Each row is a point on a tangle of strands that fork, close into loops and nearly touch. The rows are in no order.
Points whose rows are less than 39.7 apart are linked; no others are. Some points are linked to none.
k_878: [  9  -5  -6   8  -7 -26   2  -3  11 -13  -2  13   4   8 -20   6  -8 -15
 -15 -13 -25  16  -2  18]
k_415: [-31   7 -23 -20   1   0   7  -5  -1  -3  -7 -24   1  -6  -3   1 -10  -4
   4   8  -6  20  11   6]
k_460: [ 13   0 -19  11  21  -5 -13  10 -17  15   2  18  -9  -4 -15  12 -13  -2
  -5  -8 -17   4  -7   3]
k_765: [-15   3   0 -10   5  23   7   3   8  -9  -1 -14   1 -11  12  10  -4   6
  13  15  21   5  15  -6]
k_591: [ 13   6   2   7   0  -3  -6 -14   4   2   8  19   3 -12   6  -7   4  15
  14  11  -7 -19 -18 -19]
k_410: [ -6  -1   4  -7   2   0   1   1  -8   1   4  -8  -7 -10   8 -11   1  20
   6   7  16  -9   8  -7]
k_730: [  0 -10  -3  13   9  19  -9  18   0  22   0   9  -4   6  -2  13   5  -9
   5 -14  18  -1  -3 -17]
k_36: [-11  -7  -3   2 -10  -4  -4  -6  20 -10   2 -15  15   6   7  -7  14  -9
   0  -3   5   5   2   1]
k_73: [  3  -7 -16   2  19   2  -8  16 -15  20  -2   6 -13   4 -19   4  -7 -12
  -4  -9  -9  11  -4  10]
k_310: [-19  13  -5   0 -13 -12   9 -12  14 -23 -13 -18  13  16  -2  -8 -12  -4
  -5  -3 -24  14  -5  20]
k_645: [-24  11   5  -9 -13  -3  13 -11  21 -27  -8 -28  14  16   4 -16  -6  -7
  -4   8  -4  13   1  20]
k_517: [-3 -5 -3  2 12 26  0 20  0 21 -4 -9 -7 -2 -1 11  0 -5  4  2 27  3  8 -5]
k_357: [-18   6   6 -13 -15 -22  11 -13 -11 -18  -6 -17   2  17  -5 -17 -11   0
  -9  -2 -11   9  10  24]
k_85: [  3  11   2   6 -13 -17   5  -9  -7 -17  -3   5   3   4  -2  -8  -8  12
   2 -11 -23   3  -2  13]
k_398: [ 31  -3 -11  16  22  -3 -20   7 -16  12   5  29 -10 -11 -10  21  -6   4
  -2  -8 -12  -6 -15 -11]
k_129: [ -5 -14  15  -8  -6  15  -1   7  16   7   8   1   2   1   7   2  14   0
  11  -2  30  -1   0 -18]
k_860: [  6  -9  15  -5   0   7 -14  15   1  24   5   2  -9  -1   7   5  21   7
   3 -15  25 -13  -4 -34]
k_651: [ -8  17  11  10 -19   9   6 -16  21 -11   2  16  20   6  15   3  -9  14
  18   8  -3 -11 -12 -19]
k_976: [-10 -15   3 -14   7  -5  -5  12   1  18   2 -19 -10   3 -12  -2   3  -2
 -14  -3  30   7  14  -6]
k_196: [ -1  -5  16 -12   2  23   7  10  20  -8   0 -17  -1  -9  10   4   3   6
 -10  22  31  11  25  10]
k_177: [  0  10   9   9 -16  -4   9 -10   6 -17  -4   6   9   9   7 -11  -7  13
   9  -4 -18  -3 -11   4]
k_41: [ 22   2  -5  18   5   8  -9  -7   0   2   6  35   4  -5   9  28  -2  -2
  17  -6 -13 -14 -17 -27]
k_203: [ -7  -5  11 -16  -3  -2   1  -3  -5 -11   2 -29   0  -6  17 -13  17   7
  -4   5  19   6  20   5]
k_939: [ 20  20  -2  25  -8   1   2 -22   5 -11  -2  31  14  -1  16  21  -9   2
   9   8 -24 -23 -16 -16]
k_888: [ 16   4  -7  16  -9 -21  -3   5  11 -14   2  26   5  -3 -16  19  -7   1
  -6 -14 -25  14  -7   4]
k_633: [ 25  20   1  21 -12 -16   0  -6   1 -14  -6  23   8  -5   2  10  -7  16
  -1   2 -30  -3 -12   1]
k_356: [ -8 -10 -12   3  10   8  -1  10   3   7   2   1  -4   3 -11   2  -3 -15
   6 -10   0   6  -8   5]
k_319: [  5  -2  16  -7  10  26   3  11   3   8   4  -5  -6 -16   8   0  -1  15
   6  24  32 -12   8 -11]
k_630: [ -8   9  10  -4  -7  17  14   3  19 -11  -4 -16  10   2  14  -6  -1   4
  -9  20  22  10  19  17]
k_574: [ -4   5 -17   0  14   6   2   5 -20  12  -6  -5  -5  -7  -4  -7  -4  -1
  -3  12  -2  -5   7  17]
k_958: [  7  -5  15 -11   9  25  -1  16  12   5  -3 -15  -7 -19  15  14   7  12
  -5  25  36   1  25  -6]
k_441: [-30   6  -5 -29  -5   6  13  -3  -1 -11  -6 -28  -4  -4  -1   1 -13   3
  -4  15   9  27  21  17]
k_416: [  5  15 -20   7   8 -11   0  -2   8 -18  -9   9   3  -5 -16   7 -11  -7
  -7   2 -44   8 -17  22]
k_128: [-13  11 -23   9  11  21   6  -1  -3   6  -5   0   5  -6   8  18 -18  -5
  12  11   7  -6   4 -10]
k_11: [ 21  14   6  16 -16 -14  -1 -13  -6  -5  -1  26   7  -2  13   0   4  20
   3   2 -21 -12  -6 -11]
k_634: [-19  -4  -5 -18   3  12   8   9   5  -2  -1 -24  -4  -6  -2   3  -6   2
   3   9  20  17  19   4]
k_885: [-11   1   5  -9  -3  -8   9  -1 -11  -3   4  -8  -4   0  -3 -16  -4  13
  -2  -1   6   0   8  10]
k_353: [ -2   5  14  -9 -15   5   4  -8   6 -11   6 -15  10  -3  27 -11  20  12
   5   8  15   2  10  -3]
k_841: [ -2   4   4   5   1  25   0 -10  11   1   3   8   9 -11  18  12  -2   5
  19  23  20 -19  -3 -28]
k_299: [ -4 -21  13 -21   1 -17  -1   3  -1   7   7 -19 -10   9  -9 -14   6  -9
 -18 -11  28  -2  13  -5]
k_532: [ -8  26   8   9 -16   4   8 -20  14 -14  -4   2  19   4  19   0 -16  21
  12  20   7 -12  -1 -14]
k_375: [  6  12 -10   7  -7 -24   1  -6  12 -19 -11   4   8   6 -21   8 -12 -10
 -16  -3 -44  18 -10  28]
k_268: [  4  -1  -8   7  18  16  -4   6 -14  13  -1   1  -5  -9   1  -4   1   0
   7  11   7 -10  -5  -1]
k_421: [  0 -14  12  -4  12  22  -6  26  -7  23  -7 -15 -15   4 -11   8   7 -13
  -1  -4  31   5   9  -7]
k_602: [-14 -12   7 -21  -1  -5   5  -7  12 -10   3 -29   1   6  -3 -13   2 -15
  -8   8  19  13  16  12]
k_764: [-20   8  -2 -15  -3  -9   9  -3 -19   3  -4 -10  -6   1  -8 -17 -15  12
  -9   9   3   9  18  20]
k_654: [ 14   0  15  -6   3  12  -7  -3  -4  19   9  11  -4 -12  17  -2  21  11
  17  10  13 -23  -9 -32]
k_446: [  1  -4  -4   0   7  -3  -4  12 -21  18  -2  -2  -9  -1   0 -11   6   5
 -15  -1  11  -8  12   8]
k_698: [ -2 -19  -2 -18   2 -22   3  -3 -23   8  -2 -13 -10  16 -11  -8  -1 -28
 -22 -15  -1   5  22  18]
k_773: [ -2  -3  -6  13 -10  -1  -4  -4  20   0   3   7  14   3  10   3  12  -2
   5  -4   2  -2  -4  -7]
k_412: [ 13  18   2  18 -21  -3   2 -18  -1  -3   2  27  10  -1  21  14  -4  14
  10   0 -16 -18  -6 -23]
k_104: [ 14  20  -6  23 -15 -22  -2  -4  14 -22 -12  15  13   0 -10  21 -13   7
  -7  -4 -36  12  -9   7]
k_766: [ 37  -2  10   9   1  -8 -11   3   3  -2  14  46  -5 -14  -9  18   5   3
   4 -10 -24   2 -21 -10]
k_55: [ 17 -18  10  -1   4  -9 -12   2   4   4  13  14  -5  -4 -12  -2  16  -2
   6 -11  -8  -5 -20  -9]
k_693: [ -4   5  14  -5 -18   0   8 -13   7 -20   2  -8  11   3  18 -15   7  11
  10   1  -4   2  -2   3]
k_289: [  2   0  -3  10  13  21  -5   0   2  10   3   2  -4  -9   9   9   2   1
  15  15  16 -18  -7 -19]
k_470: [ 18  -5   2   8  20  11 -15  14 -15  22   0   4 -11  -4  -2  -1  12  -1
   3   0   7 -16 -11  -9]
k_434: [ 14  -4  -9  22   7  13 -11   5   5   3   2  26   5  -5   8  24   8 -12
  15 -10 -16  -7 -17 -12]
k_632: [-23  13 -26 -15   2  -4   8  -6  -9   0 -10  -6   2   1 -12  -2 -14  -7
  -6   5 -23  20   2  17]
k_680: [ 16 -23   8   2  10  -8  -9   5   6  -2  10   9 -10   1 -19   4  10 -16
   8 -24 -13   4 -21   4]
k_451: [ -7  -9 -20 -16  20  -5  -7   5 -27  19  -5   0 -17   5 -27   3  -8 -21
 -11  -3 -18  18   1  20]
k_583: [ 12 -20  18  -9  -4 -10  -1   5 -13  10   8   2 -13   7  -3 -13  19  -5
  -4 -26   6  -8  -4  -8]
k_286: [  0  -3   9   7 -12  10  14   2  -1   0   1   2   5   9  10 -15  11  -6
  -1  -7   5  -5   8  13]
k_400: [-19   4   8 -19  -7  -3  10  -9  15 -22  -3 -32  10   7   5 -19  -1  -8
 -14  18  12  15  11  24]
k_406: [  0  24  -4  23 -10  -3   2 -11  19 -15 -13  10  20   8   4   7 -15   7
   2   8 -27  -4 -18   1]
k_202: [  2 -12   3  -8   9  -9 -13  18 -10  23  -1 -13 -16   3 -14  -3   7   2
 -14 -13  25  -3   5 -14]
k_486: [  3 -13   9   2  -9 -16   3  -8  14 -10  10   5   2   8 -12 -17   0  -4
  -2 -11  -8   1 -11   5]
k_717: [ 25  -6  -2   8  13 -20 -12   0  -1  -8  10  20  -5 -12 -19   3   3   2
  -3  -4 -28   3 -18   9]
k_620: [-20  11 -15   4  -7   1   9  -4  14  -9  -6  -7  12  10   2  -4 -11  -4
  -1   0 -10  10   1  11]
k_576: [ 16 -14  14  -4  20   9 -20  19 -18  24  -1  -7 -18  -1 -12  -8  16  -2
   5  -7  15  -9 -14  -9]
k_923: [  7 -21  18  -1  14  15  -9  17   0  17   0 -12 -13   5 -11  -3  13 -12
   6  -8  24  -2  -7 -11]
k_521: [  1  10   3   2  -4   4   4  -8  -1  -3   4   4   3  -5  12  -9   2  16
  13   7   3 -15  -3 -14]
k_551: [  3  -8   9  -9   7   6 -11  16  -5  21   1 -15 -10 -10   0   1  13  13
  -6   0  32 -12   6 -23]
k_600: [  1 -21  -3  -9   9 -15  -5  11 -18  16  -4  -6 -14  17 -20   1  -1 -29
 -17 -23   5   6   9   7]
k_272: [  5  18 -16  25   1   4   4 -14   6 -13  -7  19  15  -3   6  16 -16   0
   7   9 -23 -12 -15  -4]
k_166: [-27  22 -20   2  -6  12   8  -5  22 -15 -14 -16  16   5  10   4 -12  -4
  -4  15  -3   8   3  11]
k_423: [  9  -6  -3   4  -1 -10  -1   0 -21  -3   2   0  -6  -2   7  -1   9   4
   1 -19 -18   0   2   7]
k_445: [ -2 -19  10 -17  -3 -20   4  -2  -9  -3   5 -14  -5  10  -2 -15   6 -15
 -12 -16   8   0  15   8]
k_322: [ -6   8   2   0 -18 -29   7 -11 -11 -16  -8  -4   2  16  -7  -8 -12   5
 -11 -15 -23  10   7  20]
k_358: [ -5 -10   0 -18  13  -6  -3  12 -29  20  -3 -18 -17  -1  -9 -12   8  -4
 -21  -1  16  -3  19  12]
k_823: [ 21  -8   7   7  -2 -12  -5  -4   9  -7  11  31   1  -6 -11   0   6   3
   7  -8 -19  -1 -22  -4]
k_706: [ 16  -2   6   2   9   8 -10  -8  -7  12  10  20  -7 -11   9   6   5   9
  22   5  -2 -21 -21 -28]
k_165: [ -6  -2  13  -1 -12  17  19   3  12  -7   1  -7   8   5  13  -9   6  -3
  -6   1  21   6  13  12]
k_297: [ -3  16   6   1  -9  10   4 -14   8  -5   2  -2  10  -6  24   1  -5  21
  12  23  18 -13   5 -21]
k_564: [-17   2  -3 -23   0  -7   6   4 -28  10  -3 -17 -12   3  -5 -13  -2  -1
 -18   7   9   9  25  19]
k_295: [  7  -1 -14  20  -4   3  -3   1   8  -4   1  14   8  -3   9  17   7  -7
   7 -14 -16   0  -9  -5]
k_719: [-14 -14 -12  -8  -2 -13  -3  -7  14  -8   3 -22   6   7  -6  -6   4 -19
  -9  -3   3  11   6   9]
k_432: [  3  -1  -8   9   6   2   2   0  -4   1   6  19  -4  -4  -9   2 -13   9
  12  -7  -8  -6 -10  -7]
k_775: [ -3  11 -10   8   5  -8   5   1 -18   1  -4   9  -3   0  -9 -14 -11   6
  -6   6 -16  -4  -1  22]
k_113: [-10   5 -22   9   6   1   2   2   6  -1  -5   5   4   1  -7   4 -11  -7
   0  -4 -19   7  -7  10]
k_854: [  7  -9  17   1 -14  -7   6  -2  -5   2   9   1  -1   9  13 -15  19  -4
  -8 -17   5  -7   5   2]
k_997: [-14  -6 -21 -18   3 -12   0  -2 -15   7  -5 -12  -8   5 -18  -3  -5 -18
 -10  -4 -14  18   7  18]
k_430: [ -1 -23  27 -13   1  14   0  11   8  10   7 -10  -8   3  -5  -5  15  -9
   2  -7  33   1   3  -9]
k_472: [-17   9 -11   1   9  30   7   2  18  -3  -2  -6   7 -10  11  17 -12   1
  12  20  20  -4   6 -11]
k_256: [-22  19  -1  -9 -13 -13  12  -8 -20  -6 -10 -12   3  13  -4 -15 -17  10
 -11   9 -15  10  12  25]
k_90: [  6 -11  18  -5  -5   7  -3  11 -12  12   7  -1 -11   3   5  -3  19   0
   4 -22  15  -7   1 -21]
k_550: [ 13   3 -16  13  15 -14 -11  -3   5 -11  -2   8   2 -13 -13   4  -2  -4
  -3   4 -32   3 -18  15]
k_263: [ 13   7   0  14  -9   5  -5 -14   0   7   5  32   8  -2  20  22   0   3
  13   3  -2 -23  -7 -35]

A piece is all that can be reached along the links. How many separate loops has the piece of each point below (a circle has one, a figure eight two, a Y none), and how many tips (points with one link)?
k_410 => loops 1, tips 6
k_415 => loops 0, tips 6
k_202 => loops 0, tips 2

A fork is a point with three links, a tip a point with one. Leave the first point through the second and follow the links. Name the first fork or tip that comes.
k_823 / k_717 => k_412
k_551 / k_860 => k_319
k_583 / k_90 => k_600
k_203 / k_353 => k_764
k_764 / k_256 => k_203
k_295 / k_773 => k_620
k_73 / k_451 => k_128
k_128 / k_472 => k_73
k_633 / k_104 => k_823
